Each row is a point on a tangle of strands that fork, close into loops and nearly touch. The rows are in no order.
Two points are linked if the straight distance between their rows is under 72.9. Some points are linked to none.
zuli: [-10 -38 -13  22 -14  20 -25   4  18  16  -3 -32 -22 -20  11  38  -5 -37
  -9 -27]
gez: [ 36  59   3  -3   3  18   9  -5 -15  20  25 -16   1  30  31 -32  13  -3
   2  15]
gen: [  3 -12  -2 -14  41   8  13 -32 -13  24   3  -2  12 -23  18 -50 -27 -12
   3  -3]
nofa: [  4  14   4  39 -18  19  -7  33   0  -1 -43 -17  -4 -22  26  55  17  47
  -8  15]
tiro: [-17  21 -15  17  -8 -28  21  30 -27  -2 -43  -7  -5  -4   6  40  13  41
 -24   4]
Toti: [-24  -1 -20   8  19 -26  31  22 -42  12 -32  -1  -5  -9  12  13  -6  37
 -20 -11]
Pozig: [  7 -50 -12 -30  57   9  30  10   0   6   5  22  -6  19   6 -17 -15 -23
  -1 -21]
fav: [ 26  -6  -3  -4   9   3 -58 -25  36 -13  11  29 -12 -16 -23 -41 -20 -26
  -7   9]
dopun: [ -6  23  -7   2 -32   7  28  -1 -19  -6  15 -56   3  43  10  13   7   4
  44 -19]
beda: [  2 -37  37 -23 -42  14 -22 -12  37  -7  44   8  11  18  -3  18  -5 -11
  34 -16]
tuv: [  3 -50  10  19  24  20   7  29 -16  -7 -13 -12  -9 -14  -4 -38 -27  -1
  14  -6]
Zuri: [  0  14 -10  20  39  -2   4 -13 -36  -3 -48 -24  22 -42  27 -13  -9  23
  -8   7]
gisas: [ 23 -18  -5 -28 -19  27   2   1   2 -45   3  29  16  41  16  30  14  26
  13  -5]
dazu: [ 32  14 -32  31  33 -16  24  11 -44  -3 -50 -13   7   9   9 -10  -5   7
  -1  -5]
vuz: [ -3 -15  10  21 -40   1  12  28  10 -17  12  42 -33  13 -25  28 -17   7
  23  12]
ganep: [ 31  42  37   5   1  14 -29  -8  56 -11   3  37 -12 -34   8 -26  -3  28
 -29  50]
Pire: [ -4 -42  -9  20   3  12 -33   0 -18 -16 -44  -1   9 -38  -7 -11 -15   8
  -4  -9]
vis: [ 15   9 -10  34 -19 -18 -30 -22 -18  10  10 -52  11  -9 -17  14 -16 -24
  28 -18]
Livat: [ 12  23   3  -2  10   3  24  24  17   5  -2  49 -18  18  13   8   0  23
 -18  24]
sudo: [ 29  32  -7 -25   1  -3 -16  36  37 -12  -6  42 -26  -8 -17 -45  19  15
 -32  51]
difu: [ 11  42  36  17   7   8   7  17  17  13  -9   8   1 -35  10 -19 -10  35
 -20  35]
Pag: [-52 -30  12 -32  14  13  32  39  21  36  30  16   2  17   8   6  11   6
 -12 -20]
Sol: [ 50  17  28  10   0  50 -21   6  15  -4  17  -8  19  26  30 -25   3  -1
  18   8]
zit: [ -1  31 -16 -12  -2  10 -15 -42  20 -25   3  55  -8  31   3  17  -5  -2
  13  -1]
Bage: [  7  24 -12   7 -58 -21  25  12 -20 -26  10   5 -37  28 -42  -7  -5   3
  28   7]
guv: [-27 -22  -6 -11  -4 -16 -60 -26  39 -10   1  43  15   7   4  49   0  -8
  -7  -3]
Vumef: [-45  25 -19  10  18   3  21  -3  16  21  12  34 -25   2   1  40 -16   2
   4   4]
nife: [ 11 -10  22 -28  28   0  -9 -28  21   5 -18 -29  55 -38  50   0  11  31
 -38  13]
kerip: [  5  16  -8  49 -12  -1 -16  17 -13 -21 -39 -26 -18  -4   5  35  11  32
  19  -1]
nom: [-25 -27  29 -35  10 -16  31  33  -1  27  27  14  28  11   5  -9  23  14
 -23 -12]
Vof: [-38 -32   7  -8  11   9   6  32  33  18  21  14  -2  -5  24  24   8  25
 -17 -20]
tesa: [-70 -13 -33  19  -1   6   8   2  11   3  -8  14 -11 -29 -29  64  -2 -17
 -15 -12]
monik: [-10 -12  43  12 -36 -14  21  51  -3  -5  -4 -19   9  43  -6   3  47  -3
  34 -18]
Bib: [ 41  22   0 -40  -1 -31   5 -13 -42 -17 -22   6  26  32  15   7  14   9
  -4  -7]
fuli: [-15 -26   2  26 -21  41 -15  17  11  12  24 -22 -13   0  10  33  -1 -14
  17 -12]
faz: [  1 -18   4  53 -17   4 -13  38   9  -5 -49 -33 -15 -21 -19  -1 -21  12
  28   7]
zel: [ -5  12  23 -21  44  19  29   9  38   7  -5  30  17   3  49  30   0  43
 -42  13]
dibo: [-15  23  -8 -17  31 -15  21 -15  -9  27   4  18 -29 -19   1 -35 -10  18
 -13  13]
lozer: [-20  26 -31  -3 -43   1  16  -9 -22 -29  10 -29   0  35  17  32  10  19
  23 -28]
pebu: [ 14   0 -17  -8  -4 -12  37 -16 -42   3  13 -19   9  46   2  17  -8 -35
  24 -12]
zabap: [ 13  27  14  -7  14 -11   6   1 -15  20 -22 -42  31  -6  40  19  11  21
 -16   0]
niso: [-45 -51  -4 -21  11   6 -46 -17  35  -5  -3  25 -21 -60   3   4   3   7
  -7  -4]
paror: [ 15  24   4 -22 -28   4  37  17  -9 -29  20  45  -8  63  -2  -2  36  24
 -10   6]
divu: [ 32 -30   0 -41  24 -20 -28 -24  -2   3   7   4  11   7  -4 -42 -12 -15
 -14 -11]
zud: [ 13  -9  53 -23 -12 -15   1   1  14  -3 -18 -29  37 -36   1 -40   8  32
 -28  28]
Mulu: [  9  16  13 -32  20 -24  -5 -34  19  12  -8 -20  54 -24  43  26  22  34
 -62  24]
vime: [ 15  17  22 -26   3 -33  24 -22   6  17 -16 -43  42  -2  29  19  13  25
 -52  16]
sote: [ -4  35  -1  39  -5  -5  47  39 -13  25   2 -10 -39  27 -30 -41  -5 -15
   3  28]
bikup: [-20  -9 -27   6   6 -47  12 -36 -47  19  -3 -28   7 -39 -34 -32 -32 -25
  -7 -13]
Denu: [-30 -28  17  13 -26  11  19  71  -7  13 -21 -17 -38  -1   1  41  34  40
 -25 -19]
Gira: [-19 -19  -1 -15 -37  -7 -27 -10 -16  15   8 -13 -25 -10  13  43  31   7
 -26 -51]
Felur: [ 40   1  -9 -24  -2 -29 -22 -19  -1 -12  13  28  -5  22 -14 -22  -5  -5
 -14   4]
vidug: [ 44  16 -18   9  13  34  -1 -13  13 -12  39  -6  -9  26   4 -32 -35 -47
  28  14]
Degab: [-47  19  -4 -26  21 -28  -1 -19  25  24   0  50 -28 -11  -1 -23  -3   9
 -15  16]
Pev: [  9  24   1  -1  19  26 -37 -25   6 -21 -19  44  40  17  24  47  12  22
 -14   6]
sek: [-55  13  -2 -21  45  -5  11 -21  40  12 -16  48 -20 -21  22 -20 -19  -8
  -7   2]
mut: [-21 -20  -6   3 -52  13  -1  27  -3  -2   2 -25 -37  14  -1  64  28  12
  13 -36]
debi: [ 27 -34  40  26 -16  13 -13  35   7  -2  -1 -34  11  15 -12 -34 -21 -27
  23 -16]
Bag: [-55  30  13   5  -8  20  20  27  15  49  33   5 -17  -3  25  45  31  27
 -12  -5]
Kilut: [ 22  -4 -12 -27 -27 -48  -7 -18 -38 -11   5  16  -5  17 -21 -13   3   3
  -2 -10]
mobu: [-21   2   6  35 -15 -12  34  69 -23  10 -35  -4 -27  -2   1  25  19  48
 -16   8]
kiga: [-66 -57  -5 -34  13  30 -24 -13  32  15  -2  16 -35 -52   9  31  16   2
 -21 -29]
sado: [ 11   3  13  28 -16  -1 -58 -17   9  12  -1 -58  21 -40  12 -21 -17   6
  13  -9]
buviv: [ 15 -18  10  -3  42  18  20  13 -10  20  -3 -12  -6 -19   6 -48 -20  -2
  11   5]
vadis: [-13 -23 -29  22   0  -3 -23 -13 -15  10  -3 -31   2 -16  -8  33   9 -27
 -18 -31]
komo: [ 23  54  13 -26 -19  11  43  21 -18 -22   1  11  -6  55  17 -10  45  10
   1  24]
satof: [ -8 -19  -4   3   4  31 -52  -9  42 -10  -9  37   9   4  20  57  10   6
   6  -5]
vagap: [ 28  -8  46 -47 -24 -12   7   4   1   2  38   0  32  38   6 -12  38  -2
 -18  -6]
zibas: [-32  17 -26 -13   2 -52  -3 -36 -11  17  38   0 -10 -40 -43 -22 -43 -51
  -8 -10]
vozur: [  8   0  39  -4 -29 -10  22  43  -8   4  -1  -2   6  29 -11 -12  33   9
  -1  -2]
gab: [ 21  42  10   8   6 -11 -43 -22  28 -21 -15  45   7 -39   0 -18  -3  29
 -46  45]
kabap: [  5  13  -5  80   3  38 -15  12   3  10 -31 -14  -4 -20  13  -2 -39  11
  26  14]
selo: [  5 -15  14 -24  11   1  27  22  12  -1   9  48  -4  35  11  29   6  17
   4  -3]
rosul: [ 54 -17  -4   3  14  14  -5  36   6 -26 -23  22 -22  25 -15 -24  -3   4
 -17  30]
lapo: [ 37  25   1 -13   1  -6   6  49  14  -2  -1  -2 -29  -3 -10 -56  22  -2
 -36  55]
Keta: [ 15   5   8  -1  -9   9  14  -1   6   8  29  19  -8  38 -13 -23  10 -18
   9   4]
Firig: [  0   6 -20 -24  -1  21  -7 -45  23 -42   6  46  23  34  24  37   3 -10
  32 -17]
tavo: [ 16  55 -15 -28 -40 -26 -19 -15   1  11  57  11 -23  28 -39 -43  13 -20
   1  23]
Pebag: [ 26  27   5 -38  -5 -56  28  -5 -38  16 -12  -9   7  29   7 -11  32  20
 -10  -7]
vuvip: [  2  23 -28  19 -40  -4 -21 -42 -25 -30   9  -6  19 -10 -37  31 -18 -38
  23   4]
rog: [ 12  37   9 -33 -25 -21 -24  -7  21  18  55  43 -24  11 -25 -52  18   2
 -12  24]
fafam: [ 32 -17  42 -46  17  -2   5  -1  19  -9 -12 -16  17 -28  10 -45   0   9
 -30  32]
Vuv: [  0  35   6 -16  18 -15  11  12  31   5   0  56 -26  -2  -2 -21  14  26
 -39  42]
Zolig: [-25  15   0  -5  61   6  23  -9  29  16 -10  46 -17   7  36  -5 -12   0
  -9   4]
rizu: [ 20  26  -6  -4 -12  13 -40  13  57 -10  35  43 -39  23 -20 -36   3 -21
  15  50]
der: [-12   6  17 -36  53   9  19 -18  31   0 -27  15  31 -18  36  17   6  30
 -41  26]
Purir: [-13  23 -21  44 -31  21  -9 -19 -10 -33   1 -11   9 -21 -23  61 -25 -24
  32   3]
kor: [ 40  44  50  13  -8  14   1  -1  42   8  -5  -1   7 -35  17 -25 -12  32
 -37  60]
tode: [-20  27  35  30 -46   6 -20  21   6  25  -3 -39 -24 -19   8  28  28  42
 -10  -5]
fusof: [ 22  -7 -13 -31  10 -23 -43   0  35 -13   7  47 -11   7 -20 -49   0 -10
 -24  15]
tepu: [-11 -31  29   9 -36  11   4  34   7   3  12 -39   1  31   8  14  52 -18
  33 -35]
veg: [ 49   6  22  13 -12  36 -24   8  -6 -24  -3 -30  18  34  34  -7  -3   9
  35  -8]
Vib: [-45  12  -8  -7 -45 -36  24   8 -20  31  46 -26  -9  -2 -25  38  11 -17
  14 -17]
zomom: [ 41  42  14   2  13   0  -2  26   0  12   9 -21  -8   0   6 -70  19  -4
 -28  36]
feriv: [  5  27 -19   9  24 -39  -4  -5 -40  18 -32 -61  16   4   8  13  30  21
   7 -34]
fil: [-28 -45 -32  33  -1  17 -18  20  10 -23 -32  32  -2 -17 -36  63 -25  -4
 -10   1]
nukig: [ 25 -41  -5 -34 -13 -17 -16 -14   9 -36  10  49 -11  45 -34  15  -7 -17
  20  -7]
des: [ -6  38  -8  60  20  33  -4  -4   1  23  -6 -29  -4 -35  27  -8 -40   5
  11  12]
lup: [  2  25 -14 -20 -42 -10  40   4 -18 -19  16  41 -37  43 -34  -5  15  13
   7  20]
zan: [ 26 -24  -6 -42 -28   1  -8 -32  10 -53  34  15  -2  41 -27 -13  -8 -26
  35 -13]
favu: [-18  25   7  13  16 -51  11   7 -33  18 -41 -56   6 -28   7  -5  13  41
  -1 -23]
girog: [ 15 -23  14 -33 -46  11  -2 -12   8 -28  44 -13  16  36 -18   5  -9 -23
  35 -29]
nezil: [ -9  36  21  38 -44  14  -5  31  15   5 -17 -10 -12 -18  12  39  20  58
  -2  18]
muf: [  2   9  -3  43 -12  20  18  28   9  -2   1  41 -19   4  -7  28 -26  17
  14  12]
Libam: [  0 -38  17 -33  47  21  -8 -25  -7 -10 -26 -16  48 -54  36  -4  18  23
 -19  12]
gud: [ 22  43 -16  31 -16  24  38  26   8  -5  39 -19 -37  27 -27 -45   4 -60
  22  40]
lage: [ 22 -20  -7 -18  15  -6 -26  -8 -23 -27 -13  10  -7 -32 -22 -60 -13   2
  -8   6]
gov: [ 17  41 -20  56   3 -13  30  12 -19   3 -19 -17 -41   6 -24 -24 -22 -12
   7  20]
kapu: [  8  18 -16  12  -9   0 -37  -5 -29 -23 -46  -6  35  -3  -1  36  20  20
  -6 -10]
tik: [ 30  48  15 -12 -23  25  39   9 -17   1  21  -8  12  47  27 -27  31   4
  20   7]
Puvol: [  8   2  15  -6  -1 -11  -3  21   9   6   8  19 -21  -9 -23 -55  -6  -2
 -17  13]
vabul: [-22  -6  -6 -16  35   7 -14 -39   3   3   6  19   3 -46  -9 -55 -25 -23
   7  11]
figis: [ 26  30 -44 -16  -2  -5  42 -29 -44 -11  16 -21 -19  42 -10 -14  -2 -36
  27  -1]
zumov: [ 11  29   5  20 -19   3  51  35  -9  -2  23  -6 -29  37 -26 -39  21 -37
  21  13]
tob: [ -7 -68  19 -34  32  16 -18  -4  -3  -1 -11 -13  30 -38  25 -12   5  18
  -8  -8]
Gomu: [  9 -17 -27  -5  34   2  -2 -30  -8 -10 -11  27  17   5  -5 -13 -24 -34
  -5  -3]
vil: [  7 -12   6  66 -16  33  -6  49   4  -1 -39 -16 -20 -31  10  16 -20  25
  13  10]
sugab: [ 43   8 -12  16  -1  41 -10 -27  15 -36  18  12  -6  14   4  -4 -20 -17
  35  11]
supa: [ -3 -12  -2  29 -42  22  10  15   5 -25  -5 -40 -43  11 -10  51  22 -19
  31 -29]
Velem: [-28 -26 -21  -4  20 -21  -7 -32 -52  21 -10 -34  19 -38  -2 -22 -16 -14
   2 -19]
Rin: [-46 -11  -8  24  21  25   5   8  -5   4 -14   6 -21 -49   6   1 -21  17
   5  12]
Seko: [-29 -41 -20  25 -22   2  -1  23   4  -9  -9  17 -22 -20 -26  35 -27 -16
  11  -3]
kamiv: [ 43 -12  -9  21 -10  40 -26 -32   5 -58  -4  30  17  15   9  18  -9  -6
  19   7]
suv: [ 17  15   0  28 -34 -15  13  12 -23 -20  -8 -24 -22  24 -27   2  -9   8
  42  -3]
Fev: [-19 -35 -19  16  51  37  33  20 -11   8 -31   1   2 -38  27  28 -19  14
  -6 -13]
sebo: [ 19  18  20  27 -17 -20  -2  33  10  10 -17 -46  -4  18 -33 -19  32  21
  49 -26]
zazit: [ 30 -32 -28 -30  26 -15  17   9 -21   3  19   2 -15  36 -24 -48 -22 -31
  -5  -7]
Zaf: [-14 -21  -1   0  -1  22 -20   6  28   7  10  29   0  -3  18  37   0  21
  -7  -2]
kikig: [-20  -7 -16   4 -24 -16   5  15 -12  20  -9 -26 -33  -4   3  54  29   8
 -15 -34]
Kotil: [  1  10   4  27 -25  -4 -46 -14 -13  27  15 -85   2 -23   1  -5  -8 -22
  25 -21]
Zevis: [-21   7  10  23 -15   0  30  19  -5  21  29  -7 -13  14  -1  14  -2   0
  16  -1]
nela: [ 20  26  24  16 -45 -14  -3   0 -10  -5   0 -33 -13  24 -28 -22  17   7
  37 -16]
rakil: [-18 -17   7  15 -20   0   9  38 -11  18 -30 -54 -39   3  17  34  41  16
 -19 -36]
kuvut: [ 32 -58  28 -51  35   6  -5   0   7 -13  -9  -5  35 -26  23 -37  -1   8
 -13   5]
retu: [ 15   3  66   4 -16   4  -8  18  33 -10 -15 -39  41  -9  14  -9  21  24
 -20  27]
sen: [-57   7 -25  -4  19 -35   4 -34   4   3   8  12   2 -30 -46   6 -29 -54
  -8  -7]
kisud: [-66 -37 -23  -1  22   9 -10  -2  13   8 -13  16 -17 -33  -2  40   3  -6
 -22 -18]
Baso: [-22   2 -41  -9 -54 -25   8 -19 -38  -8   7 -30  -2  29  -6  48  16   5
  19 -35]
biri: [ -7 -11  18 -12  15 -27  27  16 -36  17 -34 -40   2 -20   3 -27   9  31
   0  -2]
galov: [ 12  -5 -16 -11  29  44   1 -32  13  -4  30   7  20  34  51  36   1  -9
  30 -22]
Rovig: [ 32  44   6  -9   3  14 -17  -2   0  31  30 -11 -17  10   3 -56   9 -15
 -10  34]
geb: [ 16 -19  30  28  -2  -1 -16  32  11  -4 -12 -51   2  20 -13 -19  17   4
  27 -18]
Nofo: [-23 -51  -7 -15  33  -9  34  14  16  12  18  10  -8  19 -10   2 -32 -42
  18 -19]
vul: [  1  34 -33  49  -2 -10  11   4 -23   8 -27  21 -26  -8 -21  -8 -31   3
  -3  17]
boso: [ -7  -6 -32  -9 -21 -29  -7 -26 -38  -8  15   2   9  20 -17  18   3  -2
  12 -21]
sal: [-36  14  18  22  -4  33  10  41  29  34   8 -20  -6 -24  35  35  37  34
 -34   7]
Pif: [-53  24   1  11  -9  15  11   0  29  35  35  21 -13  -5  18  48  -1  15
   5   4]
Risug: [-12 -29 -22   2  43  22  11  16  -8   9 -15   9  16  -3  29  29  11  26
 -10  -8]
lozap: [  0  29 -17   0  70  28  22 -19  22  -1 -20  38   3  25  49  15  -6  -4
  -4   6]
buruv: [-30 -26 -25  16  55  37  21 -13 -30  -6 -33  -7  13 -50  42   1 -20  -2
   7  -1]
Rup: [ 13   3   9  11  18 -14   6  -2 -15 -24 -52   9  19 -39   6  19   8  43
 -44  29]
lozi: [ 12  12 -13  26  20  13 -46 -33  32 -17  -9  26  11 -42 -22 -37 -44 -25
   2  20]
vodaf: [ 17 -10  11  15 -12  20 -11  18  -2  -1   6 -18   6  16  27  25  -4   2
  24  -5]
muka: [ 10   6 -12 -20   2 -44   2  -5 -52  28 -13 -44  19  19   9  14  14  19
   1 -43]
nik: [ 17 -19   7  17  12  -3 -19  -2  -5 -30 -33   4  16 -29   2  -2 -11  19
 -21  11]
gedof: [-21  30  -4  53  20  28 -26 -34  -3  17  -3 -20  19 -59  21   3 -27   4
  -9   5]
visus: [ 17  -3   4 -29  35  -4  27 -12   7 -20 -42  17  27 -27  21   2   3  40
 -53  49]
lubi: [-37 -28 -17   2  -9  -9 -49 -21  56  -8  17  27   3 -12 -18  48 -14 -38
  19 -11]
firo: [-13 -45 -18  -9 -12  -7   5   2  -5  -1  33 -20  -1  -2 -17  43 -19 -50
  22 -27]
ver: [ 38   0   5 -10  18   9 -16   0   7 -31 -29  28  20  15  26  26  21  14
 -16   5]
sukur: [ 22  16  34  43  -3  57  -3  17  28   2  30  -1   4   6   2 -50 -28 -33
  24  21]
lom: [-20  -2  33  19  15  19   5  13   7   3  -3   2   2 -38   8 -13 -18  34
  -3  17]
tiruv: [-15  29 -27  19  14 -25  21 -21 -17  15 -18  13 -20 -25 -20 -23 -20   7
 -18   3]
guvez: [-63   2 -37 -21  38 -24  -6 -53 -16  14  -1   8  22 -18 -24  -4 -26 -22
 -14 -14]
luk: [-36  -4  16 -11 -14 -21 -34 -23  58   5  30  16 -14  -6 -19  28 -22 -34
  31  -6]
zalu: [ 11  11 -24  14 -20  -8 -20 -42 -21 -17  19 -26  19  -1  -5   6 -12 -41
  30  -9]
Vego: [ 26 -21 -22 -32  12  23  -5 -35  -7 -45  -4  42  23  50  10  18  16  -4
   5 -12]
zuv: [ 14  52  -8 -27   6 -38   9   4  -7  21  24  -3  -5 -16 -14 -52  17  11
 -37  23]
lor: [ -3 -35 -34   7  31  -6   2 -18 -19 -14 -24  27  -8 -15 -35 -24 -29 -28
 -19  -3]
lon: [ 38  19  37   4  -1 -11  28  36 -18  -8 -13 -15  12  36   9 -12  22  10
  -1  11]
vite: [ 46  29  18  17   0  49 -15  -3  16  -8  26 -17  -1  23  16 -52  -4 -34
  31  21]
tun: [ 42 -23  25 -32  11  -5   0  14   9  -9 -21  10  33  22  26  18  11  29
 -15   7]
Ziv: [-25   8  -4 -19   0 -17 -34 -22  26 -29 -19  67   6  17  -2  29  -1  -3
  -3   0]
Vufeb: [  5  37  19   4 -21   0 -18  -1  39   2  39  46 -23  12 -33 -32   0 -11
   8  25]
pefig: [ 28  30  -6  -7  -9  24 -12  31  42 -17  48  31 -22  35 -18 -58  22 -27
   7  43]
sezor: [ -8 -29   1  11  -7 -25   6  17 -14  -7  -3  13 -33 -14 -40 -36 -19   4
   5   6]
ladal: [ -3 -50 -20  -6  21 -21 -24 -26 -32 -15 -12  17   1 -35 -32 -42 -22 -18
  -2   0]
Tuvu: [  0 -32   9  26 -30  -9   7  43   9  -3  -5  28 -38  -3 -42  -8 -22  13
   2  15]
dase: [ 17 -24 -16 -31   6 -46  24  -7 -33  17  27   0   2  36 -24 -24 -11 -39
   4 -20]
Degap: [  0 -37  19  42   0  29   7  46  -4 -16 -30 -37 -27  -9 -19 -32 -28  11
  35   2]
puso: [-20 -64  11 -27   8  16 -25  -8  12   5  -3  11   7 -51  13  -6 -14   8
   4 -21]
los: [-44 -15  47  12   1   5  44  41 -21  21   0 -16   8 -15   3 -57  28  -5
  14 -10]
tesik: [  4   0  -3  33  -2  14 -44 -25  16  13   7 -19  15 -37  11   0 -33  -8
   2  -3]
tirub: [ 32  21   9  23   9   5 -31  -3   7 -25 -27  36   7 -32  -7 -11  -7  22
 -23  25]
totor: [ -7  26 -16 -10  11 -16  10  -9  13  27  34  11 -33   0 -26 -42 -17 -41
  -3   2]
Mol: [ 44  -6  47 -53  -9 -25  -5   4  -1 -11  -3  -1  41  35  21   3  26  15
 -26   0]
peda: [-55 -39 -17 -13 -14 -34  -5   1  -1  12  16  -6 -16 -28 -32  25 -15 -12
 -13 -17]
reni: [-19   3 -20 -18 -44 -11   3 -37  -9  -2  48   1   5   7 -16  28  -3 -27
  16 -12]
Nar: [  4  26 -24  47  -8   6 -44 -12 -22  -5 -43 -43   9  -9   1  34  18  10
  10 -18]
feka: [ 32 -39  -6 -54  43 -10   5   1   9  -2   6  25  -3  29   1 -46  -5 -28
 -11 -14]
Lal: [ -2 -23  -4 -38  38 -15  19 -11 -20  32   6   5  11 -11  27 -37  -4  11
  -9 -16]
zof: [ 39   2  -4  -1  15 -12  32  24 -33  -3 -36 -15  -4  34   5 -17   3   3
   3 -12]
Pifog: [  8 -13   6  -7  20  10  12  24 -13  19 -13 -23  24 -10  46  30   1  23
 -28 -13]
zukef: [ 27  17 -16 -13   0 -33 -20 -14 -48 -12 -39 -12  47   9  -4  22  28  17
 -17 -13]
lov: [-18  -8  -9  15  19   9 -31 -43   5  -3 -10  17 -13 -64 -31 -49 -38 -28
  14  30]
Lukuz: [ -9 -28   5 -21  11 -29  28   4 -22  24  19   2  -3  20   4 -27 -12  -6
  -1 -16]
tave: [ 13 -31 -23   0  51   9  30 -20 -17  14 -13  20  16  24  14 -14 -23 -36
 -10 -21]
mamut: [ 21  11   4  -5  -7   2  26 -10 -27  12  20 -33  -5  48   7  -7   9  -8
  34 -21]
savu: [ 12   9  36 -19 -12 -31  33  15  10  11 -29 -47  35  12  12  21  34  45
 -34  25]
gabu: [-27 -14  20 -29 -38  -4 -34 -17  45  19  56   5   0  17 -18   5  -7 -16
  25  -5]
zedag: [-14  19  43  21 -16  24  -5  39  25  23  -2 -57  -6 -14  28  23  40  31
 -29   1]
tipo: [-27  37 -37   1  17 -33  18 -33   7  29  36   3 -32 -26 -32 -31 -30 -53
 -10   5]
gazim: [ -3 -13  46 -31  -4 -10  20   9  -2  27  41   5  38  20  10 -37  29 -12
  -7 -18]
fel: [  0 -39   2 -21   1 -13  30  -5   9  -3  27   6   7  24 -20  20 -24 -53
  25 -20]
vebek: [ 20 -14 -25 -44  -2  -1  12 -14   0 -43   6  59  -2  43 -11   4   9 -16
   9 -10]
notef: [-57 -39 -18  31  14  29   1  -2 -35  -6 -34  -3 -20 -67 -20   8 -15  -5
  13   2]
Bebas: [-37 -25 -12  -1 -44 -17   5  15  -4  20  30 -39 -11  -4 -25  32  -3 -38
  19 -28]
Suzed: [ 21  -8  27  42 -16  24  -5  11  16  -3  17 -28  -3  21 -11 -28 -41 -28
  26  12]
kiso: [  0 -19 -24  13  38  -5  36  21 -44   5 -53 -13  14  -5  10   6  -4  11
  -6 -12]
zudus: [-21 -21 -20 -18   9  -6  10 -18   1  21  34   8  17  25  17  29  -3 -11
   4 -29]
Guzat: [  5  26  13 -39 -42  -8  16 -11 -24 -13  26 -11  20  53  11  -7  23  18
  12 -23]
zakis: [  3 -12  41 -15   4 -33  30  35  -2   6 -33 -42  23 -10   8  -2  23  30
 -27  -3]
Lek: [-13 -11 -20  15 -27  13   2  -8   7 -16  16  19   1  -9 -16  54 -21 -17
  20   2]
sugeb: [ -1  10   2 -37   5 -54  24  -6 -47  22  -4 -17  21  10  20  15  22  31
 -34 -18]
fivez: [  6  55 -31  -8 -22  -9  25 -49 -31 -16  31 -37 -13  20 -12 -15  -2 -34
  29 -12]
num: [ 32 -29   0  -3   3  26  18  18  10 -27  -9  51   5  49  24  27  -6  15
  17   1]
vosu: [ 17 -11 -21  20 -25  24 -45 -32   6 -40 -14  32  39  10 -14  35   0  -3
   4   0]
sime: [ 15  54   8  -6  42  22  18  -6  35   0  -7  37  13  24  56  30   5  24
 -19  17]
sugur: [ 26 -20  27 -13 -15 -12 -34   9   8 -22   7  12 -15 -26 -36 -76  -5  -1
 -12  14]
Lil: [-31  13  23  43  11  36  -7  -6  51  21  14  25 -22 -22   1  -5 -42  -2
  10  21]
nuv: [-37  12  -5 -12 -18 -28  29 -25   2  29  55   3  -1   4 -26  22  -9 -27
  19  -5]
tatod: [ 19  28  -3  12 -16  18   1  23  22 -10  51   5 -11  34 -26 -58  18 -64
  10  32]
Pigez: [-14 -26 -26 -11 -16 -16 -32 -34 -14  17   8 -12   7  -3   1  49  25 -13
 -24 -36]
fufik: [-31 -23 -11 -16  54  41  -8 -31 -16   2 -33  -4  28 -54  31  -3   0   9
  -6  -4]
kerub: [-22 -26 -18  42   9  12 -16  -2 -40 -16 -57 -24  -1 -57 -24 -12 -20  10
  12   0]
supe: [ 13 -20   6  19 -37  27   0  31   4  -4   2 -61 -15  26  -4  31  24 -24
  46 -33]
zogi: [-47   4 -36  11   2 -20   1 -12   1  12  -1  39   2  -7 -17  49  -2  -1
  -3  -9]
bosu: [-27   2  -5 -21  15 -14 -23 -11  11  -2 -32  35  31 -33  13  60  24  39
 -51   2]
pinen: [-42 -27 -25 -28  40 -28 -14 -53 -43   9  -5   8  28 -41 -23 -24  -9 -17
  -7 -24]
lepom: [ 31  36 -16  -3  -9  -9   0 -48 -21  -6  24 -50   8  26  -9 -13 -17 -46
  38 -14]
dega: [ 12  30  62  14 -29  11 -23  29  29  14  -1 -53  23  -5  29  11  38  25
 -14   5]
Piz: [-15  15 -18  14  -5  39 -47 -34  22 -25 -14  35  29  -3   3  49   9   7
   8  -1]
Mav: [  5  45 -12 -19 -14 -29   4 -14  -3  31  41   6 -30  21  -5 -23  12 -22
  -8  12]

How many points has the smallest loop of links through each point below? Write 0 if it is on no loop.
zalu | 30
reni | 13
Rin | 11
kapu | 27
supa | 16
Ziv | 13
tik | 34
zud | 17

A fork is a point with three links, a tip a point with one. Leave the first point through the second and follow the links. Name the first fork or tip that comes.
feriv; muka | zedag
vul; tiruv | nik
muf; vuz | Pozig
Gomu; lor | muf
tik; gez | Vego

Name the points in between on the shortest way along the links from the first point to the second, in order.
vadis; gabu | zuli > fuli > vodaf > veg > Sol > vite > vidug > sugab > kamiv > vosu > Piz > satof > guv > lubi > luk
komo; kiso | paror > lup > Bage > suv > nela > sebo > geb > debi > Suzed > sukur > vite > Sol > veg > vodaf > fuli > zuli > vadis > Pigez > Gira > kikig > rakil > Denu > mobu > tiro > Toti
zomom; Firig | lapo > sudo > Vuv > Livat > selo > num > gisas > Vego
vuvip; Baso | zalu > lepom > fivez > figis > pebu > mamut > dopun > lozer
tavo; Zolig | rog > Vufeb > rizu > pefig > tatod > gud > zumov > sote > gov > vul > tiruv > dibo > Degab > sek
